Each row is a point on a landscape with many valleys, with its height.
A ball rolls from a point to the lowest of its 2 nearest points, and stops where none of them is lower. Distance is the straight distance between rows; heights are no part of it.
Q129 h=6.24: [ 41 -27 -25  43  -4   6   5  -7  -4   2  27  -5   1   9 -24  28  10  -7
  -6  -3  28 -24  33  12 -32  -1  -7   9  33  -3  16  23  11  -8  21  29
  22 -18  19  49 -20 -25   1 -15 -47  23   6   2 -13  47  10 -47  19   4]
Q964 h=2.78: [ -2  -3  17 -56 -13   1   4  -8  19  -4 -37  -6   7   2   4 -23 -20 -31
 -11   8 -35   9   6   6   4 -36  34  29  -8  18  -8 -10  17 -11 -15  -8
   4  -6   5 -14  29  14   9  43  10 -36  17  -5  22 -36 -33  53   3  22]
Q543 h=2.33: [-25 -27  11  32  24 -15  -7  -7  36  31  12 -29  15  16 -34  22  46  19
   1 -81   2  15   2   8  40  63 -31  25 -10  48 -10  15  23  22  21  37
  44 -14   2  -1 -24  26 -43   5 -20   7  40 -28  36 -14   9 -36   7 -13]
Q592 h=5.61: [ 40  -6 -20 -46 -20  15  23 -10  -9 -11   2  -7 -19  28   8   3 -13 -26
 -21  27 -23 -13  15   4 -17 -58  30  30  31 -13 -19   5   5 -17 -25  -8
   5   8   2  26  18 -13  28   3 -26   9  12  45  -2  23 -25  12  -4  45]
Q648 h=1.53: [-13 -26  -1  56  18 -12  -9  -1  18  29  13 -39   8   7 -28  19  43   1
   1 -44  16  12  11   7  22  69 -32   2 -14  34  11  -1  -3  12  29  40
  34 -20  -4   7 -41   9 -59 -23 -22  -5  31 -38  27  11   1 -38   8 -16]
Q4 h=2.35: [-25  -2   8  18  -2   2 -12  -5  -2  12   2  -9  -4 -10   0  -4  15 -10
  -3 -20   5  -4  -4   3   4  25  -9  -4 -11  17   9 -10   3  -2   9  21
  -5   6  -5   8 -16  -1 -16 -12   2  19   7 -18  14   9   4 -10   8   1]
Q78 h=0.56: [-26   1 -26  15   0   9 -24 -15  16 -10 -36  -3 -17 -35  43 -17 -25 -25
 -12  54  15  27 -21  13 -12  11  30  -9 -39  13  -4 -40 -21 -31   0  25
 -18 -23 -10 -28  -1   7 -34 -16   9 -12 -27 -17  29  -1 -12  22  32   1]
Q73 h=7.42: [ 26 -14  14  -7  18 -31   0  20  13  40  18  -9  20   6 -32  42  45  27
  10  37  28  -1  25 -19   4 -10 -21 -27  18 -21   2  29 -16   4  -8 -10
   6  33  22   7  27  11   7  -8  -5  -3  43  -2 -54 -14  -9 -29 -20 -11]
Q486 h=7.50: [ 35 -15 -31   7  -4  18 -10 -26 -16 -15  12  11 -39  26  -1  -4 -20  -4
  -3 -41 -59 -31 -20  26  28 -26   2  39  31   1 -12  -8  42 -19  11   4
  30   4  10  46  -8  -7  43 -15 -62  16 -12  41  12  42  16 -47   3  11]
Q477 h=6.23: [ 33  28   1 -11   7  -4  29  26 -24  12  31  32  26  11  -7   2  -9  17
  20  21  33   4  26 -22 -24 -29 -33 -53  15 -61 -18  32 -34  25  -8 -44
 -18  23  16  11  -7 -20  18  13  60  -8  -7   2 -53 -16  -8  14 -35 -16]
Q939 h=4.83: [ 11   6   6 -27   3  11 -15 -14 -22 -11   3 -10 -49  15  -3  -9 -31   2
 -12  -2 -77 -22 -52  16  62 -38  18  42  12   7 -40 -21  14 -27 -23 -16
  12  25   2  13  32   7  21 -21 -21   9   5  66  28  -6  -5  -5  15   9]
Q60 h=1.86: [ 10 -16  25 -58 -11 -26   1 -13  26   6 -47   6  13 -17  25 -15 -23 -22
 -34  38  -7  15  12   4 -18 -35  53  43 -18  24  -7  -6   3  -4 -15  -9
  -8 -28  14 -22  47  41 -16  20  -7 -35  22  -5   8 -22 -39  66  20  31]
Q327 h=7.57: [-33  15 -23  19 -19  -6   3   4   1   1  -5 -17  -8  11  -4 -33 -17  11
   9 -34  10   6  14  12  28  36 -41 -29 -25 -27   6  -2   7   0  24  27
   3  15 -13  -7 -61 -60   3 -10 -10  -9 -22 -31   5   3  17 -60  -2 -18]
Q70 h=7.02: [ 19  11 -17 -43 -26 -16  46   3  -6   1  -6  14  27  12  -6 -12 -16 -18
   4  -4  29   4  49 -20 -36 -36 -16 -29  13 -54  -4  30 -15  13 -14  -4
  -3  35  15   3 -14 -29   0  45  32 -23   1   5 -26 -14  -9  14 -41  22]
Q347 h=4.43: [  2  -6  -4 -17 -14   4   9  -8 -16  -2  13   8   1  33 -21  11  10 -13
 -17 -32 -23 -29   0  -1   1 -25   8  37  31   9   1  13  34 -19 -10   6
  19  -3   5  38   9   6  25  29 -25  21  14  24  13  25  13   6  -1  25]
Q409 h=8.28: [-51  30   2  32  -6  13 -27  -1 -20 -24   9   8 -12  -1   5 -11 -15  11
  15 -37 -42  -7 -48  12  36  33 -14  -8 -17  27  -4 -18   0  17  -1  -6
 -20  12 -28  -5   2 -14  17 -31  35  41 -46  25  25 -13  10 -10  30 -38]
Q277 h=5.49: [ 44  -2  26 -27 -10 -13   5  30   5  -6  -1  29  17 -29  14   5  -9   7
 -10  51  -2  16   3 -35 -37 -27  10 -14  -3 -34  -9  -5 -38  18  -6 -38
 -38  11  17 -17  33  16  -4  -5  40 -24   5  -1 -45 -39 -24  26 -32  -1]
Q291 h=5.48: [  1  -9  10 -13   1 -24  18  16  37  31 -16 -29  24  -2 -36  13  36  18
   8  37  38  16  54   8  -4   4 -11 -33  -9 -43   3  30 -25  -1   6  16
  -2  12  15  -6 -19 -16 -27  -1 -18 -34  38 -40 -49  -2 -13 -43 -30   4]
Q80 h=7.85: [-15  11  -2  11   6  14 -29  -4 -23 -15  17  14 -31  32  -2 -22 -34   1
  -1 -56 -49 -31 -19  25  43  -7  -6  18   1  13 -12 -13  28  -2   7   9
   7  22   2   7  -8 -23  31 -14 -21  32 -35  32  16   5  16 -39  15  -1]
Q207 h=5.81: [  1 -28  31 -12  19 -27  -1  24  32  37 -20 -30  18 -18 -22  16  40  12
  16  45  21  25  35  15  11   5  -5 -22  -6 -11  -3   8 -39   0  -1  15
 -10  17   8 -19  10   4 -35  -8 -20 -36  48 -25 -31 -26 -31 -28 -19  -7]
Q310 h=6.67: [ 31  -1 -16 -25  -8 -18  39  13  -3   5   0   6  23  12  -5   4   5  -9
  11  19  49  -5  56 -13 -53 -26 -22 -36  28 -55   0  29 -24   1   6   5
 -14  20  20  11 -22 -35   2  16   9  -6   6 -10 -40  19  -9 -11 -31  29]
Q863 h=5.75: [ 36  -8 -23  39  -4  16   2 -19 -16  -7  25   7 -20  11  -2   7  -6  -9
  -6 -30  -5 -28  13  25 -13   4  -7  22  22  12  20  -2  32 -11  18  27
  23  -7  11  36 -27 -24  18 -16 -38  41 -11  20  -1  44  22 -33  25  -6]
Q673 h=8.29: [ 11   8  40 -33  -6   3  20  -3 -22 -20   1  22  15  -9  -5   5  -2   5
  -1  -2 -17 -21 -12 -32 -24 -24  37  39  18  32  10  17  24  17 -18 -48
 -11 -33 -18  -3  63  62  32  31  32   9  10  21   9   4  16  76 -20  22]
Q969 h=5.12: [-12 -12   1  19   5  -7  19  11  27  23  -9 -32  11 -13 -13   1  34  16
  12  25  53  28  49   9  12  29 -21 -46 -22 -46  21   8 -18  -7  25  22
  -6   3  -1 -13 -55 -19 -41 -20 -15 -23  27 -56 -22   7  -1 -52 -19 -14]
Q890 h=4.59: [-22  22 -13  27  -5  30  -3 -13 -17 -35  10  16  -8 -13  23  17  -5 -23
   2   0  18  -4 -22   1 -41  14   9   5   4  22  19 -12  18 -12  10 -12
 -19 -27 -13  -1   4   7  -1   5  16  34 -35  -8  18  46  27  39  16  -4]
Q428 h=6.82: [-13  49 -16   1 -15   2  27   4 -41  -9  22  33   8  42  10 -21 -23  21
  31 -51   7  -6   4 -15   0  -7 -34 -41  -9 -35 -21  23   0  30   2 -22
 -14  39   4  -8 -29 -38  36  19  60  12 -50  12 -16 -15  14   1 -13 -12]
Q215 h=6.65: [ 42 -46 -17  37  10  -5  -2  -5   2  10  20 -18  -2  17 -42  35  35   0
 -11  -6  26 -26  36   1 -24  21   0  20  33  25  30  13  20   5  20  36
  39 -29  33  45 -13 -13 -18 -22 -54  38  31  -2  -6  42   8 -46   5   4]
Q688 h=6.20: [ -1  36 -15  -1 -15  12  21  16 -21 -16   9  24  13  -9  21 -27 -30  -5
  21  23  12  13  22 -11 -18   0 -19 -48 -15 -50 -12  -3 -46  22   2 -26
 -39  24 -10 -22 -27 -32   2 -21  65  -5 -43  -9 -31 -29   0  10 -25 -17]
Q979 h=7.21: [  9  -6  24  -8  30 -38   2  24  14  33  10  -6  33  -2 -39  35  54  45
  19  16  39  14  29 -18  -1   4 -22 -37   7 -13   5  40 -19  12   1 -17
  -9  20  21  -5  16  28   2  16  21 -12  42 -35 -52 -20   1 -10 -37 -18]
Q228 h=4.41: [ -5 -11  24 -55  -3   3   2   6 -16   5   5  -2 -18  23 -16  -7 -14   6
 -11 -21 -70 -14 -41  -7  52 -25  30  41   1  11 -39  -1  17   2 -38 -23
   9  26 -11   3  47  17  34   7   5   5  12  60  10 -28 -11   3  -2  12]
Q459 h=4.77: [-16  -3 -16  17 -13  -5  10  -3  26   9 -19 -27  -3 -12  -4 -19  14  -8
   6  17  43  18  33  23  16  45 -12 -30 -23 -47  20 -23 -10 -14  32  28
   9  -1  -5 -14 -63 -55 -38 -18 -22 -36   9 -47  -6   6  -5 -47   1  -9]
Q358 h=1.50: [-21  -9   7  12   7   8 -18 -12  15  -4 -26 -15  -2 -21  20 -20  -6 -20
  -5  19  -8  14  -8  19   8  15  11   1 -25  14  -4 -26 -14 -13   4  14
 -11   2 -11 -12  10   2 -31 -13  -1  -6  -2 -12  28 -10 -19  10  22  -2]
Q212 h=6.91: [ 37  -4 -37  28  -1  24  -4 -29 -19 -15  21 -12 -49   8 -11  18 -18 -14
 -20   6 -30 -43  -6  30  -4 -21  18  62  36  30   3 -17  21 -36   7  11
  27 -26   4  45   0  16   0 -38 -72  39   5  54  38  40  13  -9  42  -3]
Q785 h=8.51: [  0  -8  32 -28   5   6  22  -3 -13  -6  12  12  15   7 -23  13  24   4
  -6  -8 -22 -25 -19 -16  -1 -16  22  39  29  31   1   7  27  10 -33 -28
   2 -25 -14   9  50  47  27  33  13  13  33  29   9  15  16  51  -1  15]
Q779 h=3.40: [  4 -33   7  -6  -8 -25 -37 -15  37   7 -46   5  13 -41  44   1 -10  -3
 -16  61  26  48   4   9 -14   7  27  13 -31  10   0 -28 -32 -17  -3   7
 -24 -31  -1 -27  17  25 -47   3 -20 -41   5 -37  11 -25 -26  40  23  20]
Q481 h=6.55: [  3  46 -13   3 -16  18  20  14 -37 -23  27  36   6  13  13 -21 -32   1
  19 -16   6   2   5  -9 -16 -14 -20 -32   3 -32 -17   6 -17  29  -9 -28
 -22  23  -9 -12 -10 -33  30  14  60  12 -55  25 -19 -12  -7  21 -15  -5]
Q340 h=4.00: [ -7 -15  26 -57   4  -4   6   5   7  15  -9 -15   8  22 -33 -11   9 -10
 -10 -40 -47  -7 -28 -19  45 -16  15  49   2  26 -40  11  21  10 -28  -8
  19  11  -4   2  49  28  28  35   5  -8  28  33   9 -27  -8  20  -2  10]
Q694 h=3.39: [ -4 -15  28 -85 -12  -8  14   2  13   3 -32 -15  10   5 -11 -22  -5 -26
 -28 -14 -35   9 -22  -2  19 -33  39  42  -4  18 -23   1  17  12 -29 -16
   0  -6  -5 -17  50  25  17  45   6 -37  36  24   6 -44 -30  52  -1  19]
Q846 h=6.14: [ 12 -19  38 -26  28 -11  -9  20  17  23 -10 -13  13 -22 -18  12  18  12
  -2  47  -7  17   1  -8  10  -6  -5  -2 -15   9 -21   0 -43   4  -8   2
 -12  21   6 -14  46  25 -15 -15  -6 -21  52   2 -33 -39 -37 -12  -6  -9]
Q382 h=6.68: [  7 -14  48  -5  28 -11 -11  15  -5  20  15  11  15  -6 -30  26  27  19
  -1  22  -6  -8 -21 -26   2  -2   6   2  16  29  -6  10  -8  25 -19 -34
  -8  -6  -2   7  70  49  22   7  25   9  42  10 -15 -18  -1  20  -1 -15]
Q14 h=7.72: [-37  28  31  -8   8   3  -1 -14 -11 -12 -10  22  33 -30  28 -10  13   1
  -3 -38  15  14 -35 -32 -31  21   1   5 -34  57  22  -1  19  22  -4 -13
 -18 -36 -20 -34  13  48  10  51  49  12 -24 -18  35  -8  33  72 -15  -1]
Q64 h=6.47: [ 16 -15 -16  29  -3  19   1 -25 -12 -13  22 -10 -24   6 -21  27   2 -21
 -14   3  -5 -40   5  19 -25  -6  26  36  31  43  17 -18  32 -34  17   8
  20 -41   4  39  -2  26 -15 -23 -37  42  11  19  41  55  14  14  19   2]
Q836 h=7.77: [ -6   3   1 -26   8 -26  22   2  -8  18  -7   7   9  34 -26  -7  17  43
  23 -81  -6  -1   8 -11  51 -17 -28 -20  -7 -21 -23  45  20  24  -7  13
  26  56  16   3 -13 -18  45  38  13 -15   7  15 -20 -35  24 -34 -19   2]
Q278 h=5.51: [-19  31 -20  15 -17  25  -9  -9 -18 -21   6   5 -22  11  17 -16 -37 -17
  -3   9 -27  -8   1  12  -1  -1 -11 -17 -13 -12  -6 -11 -10  -5   3   5
   3  30  -6  -7 -18 -47  21 -15  15  19 -45  16  -2   1   1 -16  16  -6]
Q534 h=5.19: [ -3   1 -31  -1 -20  -7 -11  -2  13   3 -17 -27 -26   7   9 -31 -35 -26
 -13   5  -4  -9  25  31  -1   6  -2   2 -14 -22  10 -22  19 -27  14  38
  21  17  12   1 -38 -61 -18  10 -45 -22  -2  -8  12  -2 -26 -20  12  24]
Q72 h=8.09: [ -2  12  -2  27   8   6 -18   0 -17   5  11  23 -10  24  -1 -15 -19  28
  26 -72 -36 -18 -16  14  33  10 -24  -5   5   3 -15   8  29  17  12  20
  16  28   7  19 -24 -28  35 -10 -12  23 -29  18  -5  -1  20 -63  11 -16]
Q653 h=2.27: [  4 -16 -31  23  -4   0 -19   8  36 -16 -29   1   2 -40  50   9   2 -14
 -15  60  58  43  -4 -28 -60  22   7 -43 -17 -27  37 -25 -25 -26   9  -2
 -18 -37  -6 -19 -11   0 -40 -30 -15 -19 -31 -54   0  29  10  12 -14  -2]
Q639 h=5.09: [ 32   3  31 -23 -20 -11   3   8   6 -10   1  43   3 -47  36  -6 -20   6
 -15  41  12   9   1 -44 -54 -20  15   1  -5 -16  11   9 -33  31 -10 -46
 -41 -13  10 -20  40  32  -1  20  47 -21 -10  -5 -29 -26 -10  61 -13   7]
Q533 h=2.38: [-16 -23  11  42  19  -2  -6   7  10  18  22 -10   5 -11 -17  18  34  -1
   7  -9  27   7  -3  -9   4  46 -17  -8  -3  20  24   1 -11  12  11  16
   3  -3  -5   4 -21  10 -28 -18  -3  15  17 -27  12  11  18 -22   3 -14]
Q106 h=7.97: [  1   0  -4  -1  12  -1   1  -4 -14  17   8  10   2  21 -21 -14   3  25
  21 -87 -30 -12  -5  -2  45  -2 -31  -3   7 -11 -24  26  26  20  14  27
  30  52  15   8 -25 -18  47  16  -5  -1   2  21 -16 -16  21 -62 -10  -8]
Q430 h=6.40: [  9 -15  43 -15  23  -6 -10   9 -10  17   4  -1   4 -13 -14   8   8   5
   2  33 -19  -3 -17  -6  23  -7   6   0  -3  24 -16  -9 -25  15 -21  -7
 -13  15  -5  -4  60  30  -8 -11  14  -7  38  21 -15 -33 -23   4  10  -5]
Q857 h=2.71: [  7 -40  15 -24  -6 -22 -22 -14  34   4 -47  -4  10 -32  21   9 -12 -18
 -23  59   6  29  12   7 -30 -13  43  30  -4  24   2 -11  -9 -19  -9  -2
 -14 -30  12 -23  37  38 -36   5 -24 -26  23 -24   2   4 -40  51  13  33]
Q801 h=7.34: [ -4  24 -26  25 -22   5  11  13 -10  -2  10   7  -6  25   0 -30 -12  22
  12 -26  21  -2  25  11  14  13 -41 -30 -12 -46   4  11 -13   4  15  13
  -7  40   2  -3 -52 -58  12  -9   5   3 -34  -2 -25  -2  23 -62  -2 -11]
Q681 h=7.22: [ 28   7 -34   1  -6  24  -4 -20 -22 -20  13 -13 -56  19   1   1 -32  -7
 -17   2 -55 -33 -18  33  19 -27  10  40  24  11  -9 -16  22 -40   5   6
  23   2   2  32  -4  -3  14 -34 -66  28   0  43  23  28   9 -31  26   9]
Q993 h=7.09: [ 30  -4  25  13  22  16 -11   1 -18   3  58  13  14  24 -18  27  22  30
  38  24  -2 -23 -11 -25 -12 -39  -1   9  47 -17 -22  53   3  32 -43 -40
   4  -1   9  37  46  24  44  13  20  13  13  45 -33  19  15  17 -17 -39]
Q902 h=7.23: [-26   1  39  -1  14  -9  -3   3  10  12  -8   2  26 -22  -5   1  26  15
  13 -12  21  22  -5 -17   4  24  -6 -11 -22  29   3   6 -12  24   2 -11
 -12  -6 -16 -36  12  37  -9  19  23 -16  16 -29  -6 -32  11  22 -20 -13]
Q564 h=3.18: [ -2 -19   9  -7   0   0   1 -16  11  -7 -13   0   9 -17  11  17  13 -14
 -20  24  13   0  13  -8 -59 -16  32  20  31  38  27 -11  23 -20   3   0
  -2 -45   8  -5  26  32 -18   4  -1  20   7 -16  27  46   2  44 -15  31]
Q550 h=3.41: [ 18  15 -17  55  13  -1  -4  12 -10   8  13  -5 -25  -4 -12  -4   3  27
  10   1  -8  -2  -8  19  46  17 -24 -27  -9 -17 -15   3 -30  25  18  26
   3  41   6  -2 -36 -52   3 -65 -15   8 -11  10 -24  -8  -6 -98  22 -21]
Q148 h=5.90: [ -7  32 -26  -1 -14  14   5   5 -12 -13 -11   3  -5  -8  19 -23 -29 -13
  -2  26  11   0  21   4 -21  -2 -17 -38 -14 -45  -2 -18 -31  -2   6   0
 -20  35  -1 -18 -28 -50 -13 -21  30  -8 -25  -9 -18 -10  -6 -13   4  -6]
Q83 h=4.01: [ 20 -19   2 -13 -29 -14 -29  -6  33  -7 -35  13   5 -42  61  -9 -15  -3
 -26  72  30  45   2 -18 -56  -3  25   2 -31  -3  19 -16 -31 -13  -6 -14
 -34 -34   8 -32  18  24 -21   2   2 -37 -26 -41   3   4 -11  57   4  30]
Q572 h=2.97: [-12  13   5  50  14 -12 -12  21  -3  12   3  -7 -12  -6 -12 -11  17  38
  24 -17 -11  11 -17  26  67  44 -24 -24 -32 -19 -19  -6 -32  23  14  23
  17  21 -16 -10 -43 -36 -10 -62  -4   5 -11  -9  -5 -30 -11 -97  20 -44]
Q383 h=3.72: [ -2 -34  -6  -6   1  -6   5 -16   3  25   3  -4  17  35 -30   1  19  -1
  -5 -74 -17 -20   1  -5  24   1  -6  35  22  26  11  24  41  -5   7  38
  30   4  12  28  -7   9  15  29 -32  15  25   3  10   9  16 -23  -4  24]
Q523 h=6.27: [ 10  11 -27   3 -20  -1  15   9   5   9  -5  -4   2   1   3 -10  -4 -13
  -5  39  39   6  40  -3 -24  -2 -20 -32   4 -57   8   5 -29  -7   5  15
 -10  23  11  -7 -43 -47 -19 -15  -4 -19  -1 -23 -28  13  -1 -31 -18  23]
Q263 h=5.21: [ -3  -7 -17  31  -1  18   9 -13 -18 -16  30  12  -2  24 -12  17   5 -11
   6 -54   7 -24   3   8 -18  14  -6  27  15  24  30  11  39 -19  24  17
  29 -22  -5  45 -19  -6  22  23 -26  39 -18   9  13  54  34  -4  18   3]
Q820 h=7.46: [-32  11  37  -9   5  -8  -1  -4  17   3 -24   6  34 -38  15  -6  30   6
   5 -37  17  28  -9 -23 -16  27 -11   0 -24  49  16   2  11  23  -4 -10
 -16 -35 -18 -40  11  49  -7  50  36 -12  -1 -31  17 -25  19  48 -10   2]
Q269 h=3.96: [-27   0 -11  16  20   5 -23   1  31  -8 -37 -17  11 -31  43 -11  11   8
   6  46  46  50 -10  15  30  48   9 -42 -51 -17   7 -43 -33  -7  22  26
  -1 -41 -39 -26 -31 -14 -62 -53 -16 -32 -13 -34  16 -26 -20 -16   6 -40]
Q494 h=5.06: [-24  40 -29  20 -21  32  -8 -10 -23 -40   8   9 -22  -2  29 -12 -22 -21
   6  -2   5  -2 -19   7 -22   4   2 -16 -15   8   4 -19   5  -7   8  -6
 -20  -3 -15  -8 -14 -24   6  -8  23  28 -43   7  14  21  13  31  18   1]
Q28 h=8.49: [-18  32  -6  51   3  15 -18   9 -28 -11  27  15 -10   6  -1   0  -6  19
  25 -25 -11  -6 -30  12  25  20 -21 -26  -7   1   3  -4 -13  33   0 -10
  -3  17 -16  -6 -19 -32  27 -43  27  32 -41  20  -2  -4  14 -45  48 -40]
Q708 h=7.54: [-15  11  19 -38  -2 -27  30   6   6  20 -21  -7  20  22 -34   0   7  20
  13 -40   9   9  14 -15  29 -10 -13 -11 -16 -12 -20  35   1  23 -18   0
  -3  35   5 -18   2  -7  31  45  28 -33  18  11 -17 -52   0  -4 -28   2]
Q719 h=4.58: [ 29  -1  -5  -1 -33  -5 -13  14   9 -28  -8  41   5 -44  53  -3 -22  -4
 -19  59  24  31 -10 -33 -68  -5  17  -9 -11 -16  18 -10 -34  -3 -12 -34
 -40 -25   9 -32  20  22 -16   3  34 -14 -41 -15 -12   3  -2  58 -15   8]
Q284 h=4.65: [ -4 -12 -23  16   3   4 -13 -14  18   2 -11 -33 -50  -4  10 -17 -41 -41
 -17  14 -22 -10  13  37   6   5  14  13 -19   7  -2 -34  26 -41  15  31
  24  -5  11  -1 -29 -25 -33  -6 -58  -5  -3   2  32   2 -26 -16  29  14]
Q807 h=6.79: [ 45  13  26   9   9   4 -12  25 -12  -5  52  23  13  -1 -15  24   5  12
  17  58  -3 -11  -8 -31 -14 -30   1 -15  38 -15 -12  15 -15  30 -21 -50
 -17   9  18  10  39  16  33   8  35  10   6  39 -44 -10  -2   7 -10 -34]
Q218 h=8.68: [-18  33  -9  51  16   4   6  11 -15   1  22   6  10   9  -2  -1  17  27
  27 -13  23  -4  -5   4  19  26 -36 -50  -8 -13   0  21 -34  33   7  -5
  -9  16 -13  -7 -31 -24  12 -38  32  16 -38 -17 -24  -7  19 -44  17 -37]
Q813 h=7.08: [ -2  36 -27  15 -12  -1  19   0 -21  10  23  17  16  26   4 -16   0  26
  27 -41  27 -11  20  -4  -1  -4 -44 -43   8 -38  -6  16  -6  14   5   4
  -6  39  -3  -1 -44 -40  26  19  38   8 -45   1 -30   8  22 -26  -8   1]
Q491 h=1.44: [-13  -4 -30  22   3   3 -28  -3  36  -4 -42  -8   3 -42  46   1  -5 -26
 -11  61  35  39 -14   2 -24  26  24 -20 -39   2  16 -31 -27 -19  -5  23
 -13 -41  -8 -24 -10   9 -51 -41 -11 -24 -25 -45  16  11  -5  12  15  -5]
Q587 h=3.21: [-11 -18   4 -16  -5  12  -4 -16  -3 -12 -19 -13 -21   5  11  -9 -28 -30
 -21  18 -38 -20  -7  16  -3 -27  34  31   6  33   7 -23  30 -46  -8   0
   8 -16   2   4  24  35 -21   3 -18  11  17  15  39  25  -5  36  13  33]
Q756 h=5.05: [ 14 -10 -11 -57 -14  16  28  -5 -33 -11  14   6  -8  36  -7   0   1 -14
 -21  -7 -44 -20  -5  -2   7 -48  26  42  46   4 -20   7  26 -12 -40 -19
  12 -11  -8  29  30  12  51  25 -19   3   8  44  13  25   0  35   4  43]
Q742 h=5.26: [ 12  -4  -8 -43  -6   9  -8 -10  -7  -5  -7 -21 -52  19  -1 -21 -37 -18
 -20   9 -72 -17 -28  17  44 -46  28  37   5  -9 -36 -12  15 -25 -26   7
  21  18  22  16  12 -24  23  -3 -41 -15  10  43  14 -11 -36  -8  15  29]
Q716 h=2.87: [ 17 -14 -26  36  11  -8 -12  28  23 -17 -13  -2  13 -44  37   9  21   9
  -7  58  51  40 -14 -36 -44  29  -4 -58 -10 -25  42 -15 -39 -13   0 -27
 -17 -24  -5 -17  -8  10 -33 -26   6 -14 -21 -55 -22  19  17  -6 -13 -36]
Q831 h=2.47: [-31   1   3  44  21  -6  -2  10  11  16  -2 -30   5   8 -20  -5  24  29
  14 -38  21  20   2  28  66  59 -35 -16 -34  -4  -6   2 -15  20  31  28
  30   8 -21 -13 -59 -20 -27 -37  -8  -1  12 -27  11 -18   1 -73   9 -42]
Q802 h=8.75: [-12  -7  19  -5   5   4  11 -14 -13  -1  23  16   5  22 -28  23  19  11
   5 -32 -19 -34 -22  -3  -3  -3  21  57  48  48   7   8  39  -2 -14 -20
  12 -45 -29  32  41  59  26  27  -3  30   7  26  38  38  36  53   7  10]
Q458 h=2.29: [  3  -6  -3 -17 -11  19  15 -21 -20 -20  -7  -1  -8  -2   1  16  -5 -23
 -10  21 -11 -25  -4  11 -48 -29  36  30  40  21  21 -10  22 -23  -7 -19
   1 -34 -10  18  32  31  -1   8 -18  15   6  14  18  38  11  56   1  29]
Q774 h=7.29: [  8  15   3 -51 -19 -16  39   8   0  10 -10  -2  27  10 -10  -2  -2   3
   5 -19  27  10  33 -14  -1 -28 -13 -10  -2 -35 -16  32 -15  21 -13  -8
 -10  37  10 -16  -7 -13  15  40  31 -35  13  -1 -23 -37  -5  24 -51  13]
Q702 h=5.87: [ 51  -2  11 -37  -1  -7  23  29  -8  11  12  32  10 -12  -3  16 -12  11
   5  40  22   7  20 -26 -31 -40  -4 -22  11 -56 -17  29 -31  28 -15 -34
 -31  33  24  -1  25  -9  19  10  51 -16  18   5 -52 -30 -26  22 -42   5]
Q754 h=6.95: [  9  -9  30   5  26 -25  -9  17   7  15  15  12  22 -23 -19  28  51  25
  11  19  19   9   3 -34 -13  11 -14 -19  12  26  11  17 -23  23  -4 -29
  -9  -3   4  -8  39  44   1  10  32  -6  28 -29 -30 -19   7  17 -19 -22]
Q593 h=3.53: [-25   1   0  32  22  -2 -15   4  20  -4 -23 -18  15 -30  24   0  28  11
  11  24  53  38 -14  -6  10  52  -6 -42 -27  -8  25 -18 -37   9  24   5
 -16 -31 -29 -19 -26   1 -46 -34  -2 -21  -6 -60   2   2   8 -14 -15 -32]
Q506 h=5.18: [-27   6 -32 -14 -25   3   0   3  30  13 -40 -25  -4 -12  15 -25 -17 -21
   5  17  26  18  37  43   5   8  -3 -25 -22 -50  12 -30   3 -18  21  35
   7   9 -12 -17 -46 -58 -20   2 -29 -48  -1 -31   5  -9 -24 -15   3   6]
Q995 h=8.07: [-44  17   9   2   5   6 -38  -7 -18 -17  11   4 -29  25   0 -25 -44   9
   8 -58 -76 -17 -45  17  56  16 -10  13 -15  28 -17 -18  29   8  11  -6
  -2  14 -10  -9  -1  -2  21 -14   1  35 -43  28  35 -12  14 -10  12 -15]
Q34 h=3.90: [-13  -5 -11  12  -8   9  -1 -16   9 -15 -22   4  -4 -30  43   4  -5 -31
 -15  26  23   9  -5  -3 -55   4  26   1   1  29  22 -16  16 -24   8   6
  -9 -31   7 -10   6  17 -19   9   0  13 -20 -23  28  43   8  43  -7  25]
Q568 h=8.99: [-20  15   2   8   8  23   4  -5 -28 -27  19  13  -8  16   1  14  -8   2
   7 -44 -23 -38 -40   6   4   2  15  43  27  45  19  -7  48 -27   2 -21
  10 -34 -24  22  23  40  19  23   4  40 -19  23  46  37  34  55  13  -4]
Q225 h=6.56: [ 47  17  10  12  26  -7 -11  21  -6  14  57  24  26  12 -16  20   7  33
  24  48  15 -11   0 -24 -12 -25 -25 -38  30 -41 -22  34 -24  27 -21 -44
 -13  27  30  17  17  -4  34   6  46 -10   4  19 -61 -20  -2   7 -10 -43]
Q961 h=3.07: [-23 -16  15   9  17  -6  -4 -13  13  17   0 -13   9  16 -30   9  19   4
  -8 -78 -28  -3 -13  -2  46  23 -14  32   1  44   3   9  29  12  15  26
  28   4   5  12  -7  23 -15  18 -22  13  24   5  28  -4   6 -21   7  -6]
Q840 h=5.73: [ 20 -20 -10 -59 -17   3  19  -1   6   0 -14 -19 -18  24  -4  -7 -12 -30
 -27  22 -52  -6  -8  -3  12 -51  27  30  24 -18 -30  -2   9 -29 -33   4
  11  16  22  19  24 -13  20   6 -42 -17  29  35   2  -1 -44  -3   7  52]
Q434 h=5.88: [-18  -9 -24  29   3   8  -1 -17  -9 -23  12  -9  -9  13  -4  30  14 -26
 -10 -42   8 -30 -14  10 -34  15  17  44  14  53  33   1  50 -40  17  23
  26 -54  -7  38 -21  13 -14  16 -28  46  -8  -4  46  63  34  30  10  14]
Q238 h=4.35: [-43   6 -16  26   7   0 -17   4  23  -3 -29 -29  -6  -9   9 -13   0   4
  12  11  26  26   6  30  35  55 -13 -39 -49 -30   7 -37 -17  -4  32  25
   5 -20 -34 -30 -59 -44 -49 -41 -23 -24   0 -41  17 -25 -25 -45  15 -36]
Q733 h=8.02: [-23  22  41 -24  -1   9  12 -16 -22 -12  -2  21  16 -22  11  -1   2   4
  -1 -34 -12  -3 -19 -30 -15  -3  17  28   0  35  16   4  24  20   3 -31
 -18 -27 -17 -16  38  56  24  45  51  13 -11   8  24  -3  18  82 -21  17]
Q178 h=4.03: [-14  -4 -12  -3  10   5 -12 -13  20  -5  -2 -26 -44   7  15  -8 -45 -43
 -25   2 -43 -20 -16  39  17  -6  32  34 -13  32  -3 -46  33 -48  -5  22
  18  -7  10   0  -2  11 -32   7 -42  -5   2  11  49  -3 -28  11  30  15]

Where does a ball stop that starts at each point below?
Q785 => Q459
Q840 => Q60
Q486 => Q263

Call two points neighbours if one is among the 2 nearest of the other. Go from one point of each pair to the other, from neighbour to neighbour, staying as low as possible. Name the highest point that can't be avoided.
Q80 and Q458 => Q72
Q78 and Q458 => Q534
Q60 and Q78 => Q840
Q78 and Q648 => Q533
